Each row is a point on a tangle of strands that fork and nearly touch. The rows are in no order.
(in the rows, 128 means zero)
Two points are linked if the straight distance between their rows is under 70.7. Some points are linked to none.
petu: [120 130  91 215 162 136 113  85 151  44 159 182 148 142 160 221 104 131
 135 157 164 143]
runek: [150 142 194 120 107  88 151 166 171 116 159 146 174 151  90 143 138 134
 168 150 151 136]
Far: [103 132 121 101 117 109 127 121  89 194 136 124 124 118 138 117  88 117
 108 137 124  70]
lona: [145 110 169 125 108  79  92 130 139 158 126 117 138 134  82 149 176 118
 108 119 151 141]
manuf: [131 170  86 135 135 161  92 136 135 127 142 125 113  93 104 127 144 118
 129 153 108 136]
gev: [136 111 141 121 103 114  93 134 141 168 100  97 117 114  83 120 191 113
 108 103 126 166]
Zir: [ 79  71 113  91  73 141 122  83 135 232  36 103 100 126 116  53 136 159
  97  66 142 167]
rut: [129 116  99 183 163 145  64 101 136  70 140 136 106 129 151 220 135 118
 101 135 132 139]
zeka: [117 146  82 141 189 136 138  96 125  74 142 152  99 136 184 149 109 118
 133 172 102 106]
kime: [126 122 134 121 158 108 138 105 104  96 135 130 121 138 163 160 129 117
 124 148 132  91]
lib: [177 131 194 148 109 101 147 170 178  79 131 155 167 158  95 138 151 142
 178 132 149 178]
dav: [144 101 119 134  87 144 123 147 168 166  70 106 129 103  83  84 204 122
 119  72 105 219]
mekub: [126 167  91 116 150 174 136 112 126 110 106 134  88 124 157  94 104 127
 136 146 103 109]
Kenez: [121  96  98 120 103 184 100 140 140 156  56  96  76 105 102  98 177 125
  98  81  96 201]
Nenip: [163 123 122 183 136 166  60 141 136  82 132 118 106 122 107 171 159 130
 109 114 111 183]
peva: [140 159 137 197 138 133 120 127 152  47 165 181 171 147 123 191 116 139
 154 158 163 152]
nub: [110 100 137  86 121 127 118  97  87 185  66  94  91 136 153  82 121 127
 101 103 126 115]
boz: [160 148 133 115  96 155 178 158 161 122 105 135 150 117 112  62 152 140
 165 100 117 166]
kiko: [100  95 120  92  80 134 124 102 117 225  61  94 103 127 122  65 133 144
 104  83 137 137]
Zud: [164 135 109 158 147 187 100 148 130  82 114 113  99 119 122 117 146 132
 119 103  88 175]
bisa: [ 98 127 161  80 112 122 197 146 111 148 130 121 145 152 139  82  90 135
 139 126 136  74]
Mor: [203 126 169 168 120 137 137 176 166  66 132 138 163 150 104 108 151 142
 167 108 118 202]
repiz: [154 167  99 155 132 157 104 147 135 101 154 139 137 102  99 134 141 131
 140 151 110 152]
bir: [121 149 123  89 120 163 188 138 130 126 110 131 124 125 136  62 105 140
 152 118 132 102]
gak: [103 164 109 106 134 130 148 130 114 152 154 136 131 107 125 119  96 125
 133 157 131  77]
Vanud: [124 117 189 119 123  82 156 144 130 108 161 139 160 161 121 167 127 126
 142 146 162  99]
futer: [116 122 157 124 130  70 121 117 112 138 173 134 162 138 127 175 122 121
 121 152 157  84]
mepi: [ 94 126 132  96 114 105 136 129  86 215 136 118 126 131 130  91  74 125
 110 116 125  64]
dirir: [164 109 118 151 104 154 104 159 162 136  90 106 116 107  90 106 189 124
 120  79  99 210]
ridi: [104 114 158  95 115  90 161 145  90 192 144 118 150 141 125  98  92 128
 119 115 136  72]
rupi: [146 160 106 120  89 152 127 155 151 154 112 121 126  89  91  81 156 135
 139 112 112 151]
podat: [114 147  92 111 121 166 104 124 118 151 105 119  82 108 131 107 123 122
 123 136 109 121]
Fof: [ 81 118  93 123 147  82 118 108  80 178 173 129 131 124 176 152  64 111
 112 165 121  58]
pumi: [ 86  70 106  88  82 154 118  92 128 207  27  96  86 124 124  65 150 148
  98  72 140 183]
zumad: [166 147 129 160 164 174 146 146 130  41 132 133 134 139 130 116 127 140
 139 123 103 164]
vofad: [113 127  89 105 116 199  93 140 126 152  67 105  60 100 118 110 143 131
 106 116 100 163]
Kob: [142 161 117 227 143 149 109 121 147  32 170 181 168 145 124 185 103 142
 151 149 153 172]
tekek: [122 172 103 115 123 148 137 128 126 147 139 136 121 104 124 108 109 127
 130 145 124 100]
vuf: [140 123 144 117 159 125 145 117 106  90 117 122 116 140 160 129 137 116
 119 128 128 111]
Guzi: [122 160 100 126 166 149 142 114 116  92 126 136 101 127 164 128 113 120
 129 153 110  98]
murag: [111  89 101 106  86 179 112 119 154 177  35 102  93 112 109  76 177 138
 108  69 106 207]
rezil: [159 139 142 142 164 162 159 142 125  52 122 131 126 144 142 112 127 134
 137 127 114 139]
Lat: [158 136 141 137 121 129 108 144 140 117 130 124 132 117  96 131 164 125
 132 124 125 149]
tepi: [133 110 166  80 133 122 171 124 104 118  95 113 129 147 154  90 140 122
 121 103 134 115]
vafu: [132 145 153 163 135 116 133 119 149  70 169 167 168 142 116 189 127 131
 150 157 169 126]
vamo: [108 123 142 119 131  79 109 115  92 171 165 121 142 127 134 152 108 115
 109 140 142  76]
kitem: [109 123 139  73  85 144 190 130 129 193  96 127 127 132 129  50  94 158
 141  96 148  89]
Vipo: [119 108 209  97 115  84 166 148 126 119 149 118 166 167 126 140 127 131
 141 127 157  98]
safak: [107 123  61 185 195 124 136  80 141  44 164 166 121 135 189 205 100 121
 132 168 129 127]
zuko: [ 93 112 135  85  95 135 156 111 100 218  88 122 111 145 146  53  61 161
 121  96 141  81]
nutu: [ 95 114 139 112 144  82 150 108  83 139 156 131 137 145 178 143  89 118
 122 154 126  60]
vum: [ 94 109 134 104 136  94 141 113  75 164 134 125 118 144 183 120  67 124
 111 141 112  53]
pobus: [118 102 121  88 124 151 106 103  93 162  63 102  74 139 165  95 125 127
 100 111 110 122]
kife: [ 97  82 109  96  98 175 112 102 132 185  27  96  72 119 130  72 157 135
  93  69 122 184]
ganib: [145 121 110 119 147 173 114 126 121 108  81 105  81 123 143 101 147 121
 116 100 100 151]
rivaf: [130 120 112 188 140 140  56 104 136  90 147 145 119 124 125 226 141 122
 107 142 152 143]
dor: [ 85 112  72 160 171  82 141  66 132  85 179 157 150 127 197 215  92 117
 142 180 161 100]
Mev: [183 130 137 164 146 166 135 159 143  58 124 124 136 133 120  98 141 143
 145  95  97 180]
vup: [161 130 141 116  87 103 128 154 165 178 122 118 146 109  77  96 169 124
 135 109 124 154]
ziso: [134 123 132 158 137 130  68 106 126 106 140 132 112 121 118 196 154 116
 106 136 143 135]
zigav: [ 83 126 165  94 132  87 182 151 110 137 182 128 167 155 136 137  90 122
 133 157 144  67]
vomo: [132 145 175 138 125  97 141 129 143  88 159 147 161 145 113 171 132 132
 144 147 163 115]
Zedat: [137 156 120 118  90 130 121 146 156 183 123 117 124  93  79  93 162 127
 137 113 117 141]
dolas: [136 106 131 121  96 128 103 139 146 175  87  97 117 107  73  99 195 117
 109  86 114 187]
sodal: [140 176 108 160 142 146 123 134 140  86 171 155 151 116 110 153 131 129
 142 163 130 146]
zumi: [145 164  95 131 104 169 104 152 140 141 121 119 115  87  90 111 145 134
 137 131  99 151]
gugam: [180 151 130 154 114 146 128 167 151  91 139 138 151 119  90 102 157 143
 164 115 108 177]
dolil: [126 109 110 102 135 172 100 113 114 139  58 100  63 138 146 100 142 121
  98 102 109 147]
taz: [108 155 135 129 144  97 159 125 125 109 184 150 164 136 132 165 107 123
 139 168 156  87]
Zomeg: [147 101 180 116 108  59 110 129 133 181 122 109 147 137  76 128 172 116
 111 104 148 141]
Vovez: [ 86 119 134  96 105 116 146 127  85 227 121 122 130 141 138  73  53 148
 113 111 129  64]
Pemo: [121 110 106 120 123 195  87 145 124 143  68  99  63 109 109 117 156 123
 105 102  92 180]
nemuf: [141 118 147 128 116 104  80 127 123 158 124 104 117 114  92 148 172 113
 100 120 135 146]
fid: [116 125 112 144 162 106 118  99 114  92 158 140 129 130 159 184 120 116
 128 160 146  93]
Pusa: [156 124 117 112  74 154 154 139 168 163  79 126 145 102 111  57 169 137
 145  72 116 182]
Mel: [106 145 138  76 109 149 200 134 121 131 116 129 132 141 142  66  92 144
 150 131 140  91]
gop: [ 88 157  97 105 136 111 155 120 109 170 166 142 138 119 139 119  78 123
 127 162 134  61]
parus: [110 167 119 140 144 119 156 125 133  90 183 159 165 126 124 159 113 126
 146 177 144 110]
Sata: [109  94 156  84 117 106 135 105  76 186  80 100 111 146 157  79 104 127
 100 101 128 104]
lar: [126 113 179 112 116  59 121 138 107 183 165 124 165 139  99 149 116 119
 121 127 155  91]
Kug: [133 127 104 146 140 188  63 150 125 110 110 104  68 101 106 161 160 124
 103 119  96 180]
sul: [170 142 160 145 114 112 107 148 161 115 142 139 149 124  83 143 166 132
 152 126 142 164]
Niv: [140 138  86 164 172 174  93 121 127  73 135 127  87 121 148 156 122 123
 110 148  96 139]
Boli: [ 91 132  52 136 172 120  94  83 127 123 166 138 108 112 186 187  96 107
 125 189 118  99]
zodag: [ 75 120  72 124 159  90 128  91  98 165 171 138 127 119 197 159  66 109
 122 184 112  63]
dimev: [105 137 127  79  97 149 168 113 120 182  96 128 110 129 141  50  88 161
 133 103 147  87]
nef: [165 135 118 134  83 147 136 153 168 152 102 129 142 102  90  78 172 133
 152  99 105 185]
pef: [113 106 163  92 114  88 142 130  94 200 120 102 138 146 120  86 117 127
 110 105 140  99]
disu: [162 116 188 117 118  90 147 143 148 118 130 124 153 147 103 131 163 129
 144 113 150 139]
sinug: [ 83 141 159  89 131 106 192 149 109 141 166 128 150 149 149 109  82 127
 140 145 136  68]
tanes: [142 153 171 123 108  87 145 160 162 133 176 145 173 133  87 146 131 129
 155 154 151 119]
tun: [ 86 136 145 115 140  96 175 130 117 119 190 139 164 141 142 155  98 121
 142 168 150  68]
bel: [127 162 107 101 139 165 165 122 119 116  99 134 108 122 147  84 104 137
 140 137 115 107]
zema: [148 104 169 106 146 128 152 122 114  89  99 108 121 150 149 119 151 118
 121 102 131 127]
zor: [159 125 119 146 153 170 104 132 122  83 102 116  91 124 140 121 143 125
 117 110  98 153]
nat: [185 136 125 164 107 148 109 162 155 103 122 125 142 114  89 112 166 138
 148 106 102 192]
lidab: [173 140 153 124  96  97 125 157 164 147 138 132 161 114  80 119 170 127
 149 121 134 149]
sil: [109 143  80 108 127 190  82 136 127 147  92 118  59 105 130 123 125 125
 110 139  96 136]
siga: [135 133 131 139 139 118  84 115 125 122 140 127 121 113 117 171 151 115
 115 145 137 127]
suge: [110 169  86 112 121 160 116 119 124 156 124 126 103 100 125 111 118 122
 125 150 118 104]
nunul: [118 140  71 162 193 129 135  83 134  58 155 156 109 132 184 179  98 121
 130 172 110 117]
vob: [ 81 111 100 140 174  81 153  80 113  86 169 149 135 137 198 193  93 121
 140 177 143  77]
fosut: [ 95 115  85 170 165  98 116  68 133  83 176 160 147 130 175 218 105 122
 135 173 172 100]
mazap: [170 160 128 134 118 149 156 161 149  98 128 134 149 117 107  80 149 142
 161 122 110 164]
kez: [145 119 108 158 143 169  63 138 125 107 127 115  96 117 112 170 158 128
 103 126 104 163]
fati: [108 115 182 124 126  66 144 132 128 123 175 149 169 152 130 177 109 122
 138 149 174  82]
rito: [120 113 173  84 132 113 170 139 108 115 120 114 144 151 147 105 127 124
 131 119 139  91]
Novad: [132 143  69 174 186 185  79 128 134  61 139 134  77 120 156 164 101 118
 119 146  82 152]
Lolat: [132 174 125 130 139 127 144 129 133 104 174 148 155 118 110 141 126 130
 147 167 134 117]
Zot: [129 142 107 231 158 152 115 102 148  33 167 183 160 140 146 211  97 134
 136 151 171 158]
zimo: [170 126 112 180 142 179  79 164 136  78 130 108 103 123 102 140 150 142
 113  99  92 194]
Nit: [195 132 143 182 135 159 123 174 146  51 135 137 155 143 109 108 143 155
 146  98 102 193]
tuma: [127 124 100 200 170 142  91  91 140  53 147 159 119 136 155 215 115 126
 122 150 146 132]
lonip: [ 88 111 124 125 163  83 157  99  96 112 166 134 139 147 196 175  91 118
 131 169 136  66]
duf: [157 123 128 109  87 144 181 145 173 144  85 131 153 112 120  50 161 138
 152  74 119 179]
mimaz: [117  99 191  87 126  82 171 142  96 132 137 113 153 164 142 128 119 122
 122 122 145  87]
Gutu: [133 102 180 107 105  58 124 144 124 192 141 112 158 148  85 121 144 117
 117 108 143 109]
Fope: [ 76 121  64 129 168  96 122  85 115 140 168 141 119 113 191 176  81 103
 125 185 119  74]
gofa: [104 104 152  89 124 103 154 113  71 175 108 113 117 142 169  99  88 121
 114 116 120  73]
nuzol: [102  89 160  84  99 102 161 127  99 216  94 102 139 144 125  59 104 136
 103  79 143 100]
bop: [134 137  94 151 159 170  81 127 130  95 131 126  87 113 138 174 141 121
 112 146 106 147]
goka: [120 129 112 162 154 100 117  85 126  86 164 153 145 129 157 210 115 119
 129 163 160  98]
lomes: [127 131 176 118 112  69 132 152 144 159 178 143 174 138  86 154 124 122
 137 141 161 103]
pov: [147 143 133 121 128 117 113 129 125 129 140 122 130 112 113 138 144 116
 123 139 135 111]
Nizi: [109  95 135  83  88 113 148 123 118 217  79 103 126 128 116  53 122 138
 111  75 143 122]
dov: [189 121 119 166 107 159 105 167 162 113 108 117 134 111  91  97 182 140
 139  83  85 209]
gube: [168 132 192 127 103  94 162 173 183 108 141 143 176 147  92 123 149 140
 181 139 141 165]
Kek: [195 122 186 156 111 116 136 169 173  73 131 149 169 152  99 131 161 151
 175 116 130 195]
boged: [ 94 122 117 116 136  82 111 115  79 191 159 113 131 126 156 147  85 114
 104 150 125  66]

A fork is a point with three links, a tip a point with one. Leave the first point through the second and follow the links. Name the first fork or tip that comes.
runek, gube -> rezil
Sata, nub -> kez
pov, siga -> Vanud
dav, dirir -> rupi
murag, kife -> mepi
tun, zigav -> safak
vofad, sil -> gop

A fork is a point with three links. Follow the links from the first point to the second and name the forks in between, in order.
Niv, nutu -> kez
vafu, rito -> Vanud
nef, rut -> rupi
Vanud, Vovez -> boged > mepi
kitem, zodag -> mepi > boged
Vipo, Nizi -> Vanud > boged > mepi
zodag, vuf -> boged > Vanud
nuzol, dimev -> mepi

Follow the links from the first point to the second, and from the first to the third. Name the last point that the two ways share.
kitem, kiko, vafu -> mepi
siga, boz, manuf -> rupi
futer, tuma, goka -> Vanud
gugam, siga, taz -> rupi
Fope, Zot, mimaz -> Vanud
zuko, zodag, Vipo -> boged
pumi, Fope, Vipo -> boged
Pemo, zuko, vamo -> mepi

Name the points in between on the shortest way along the links from the first point to the second, in order.
vamo, ziso -> futer > fati > Vanud > vomo > vafu > peva > Kob > Zot > petu > tuma > rut > rivaf
lidab, gugam -> vup > Zedat > rupi > nef > Pusa > duf > boz > mazap
peva, Nizi -> vafu > vomo > Vanud > fati > futer > vamo > boged > Far > mepi > ridi > pef > nuzol
podat, pumi -> sil > vofad > Pemo > Kenez > murag > kife
sinug, boz -> zigav > tun > taz > parus > Lolat > sodal > repiz > manuf > zumi > rupi > nef > Pusa > duf
kez, pobus -> Nenip > zimo > Zud > zor > ganib > dolil
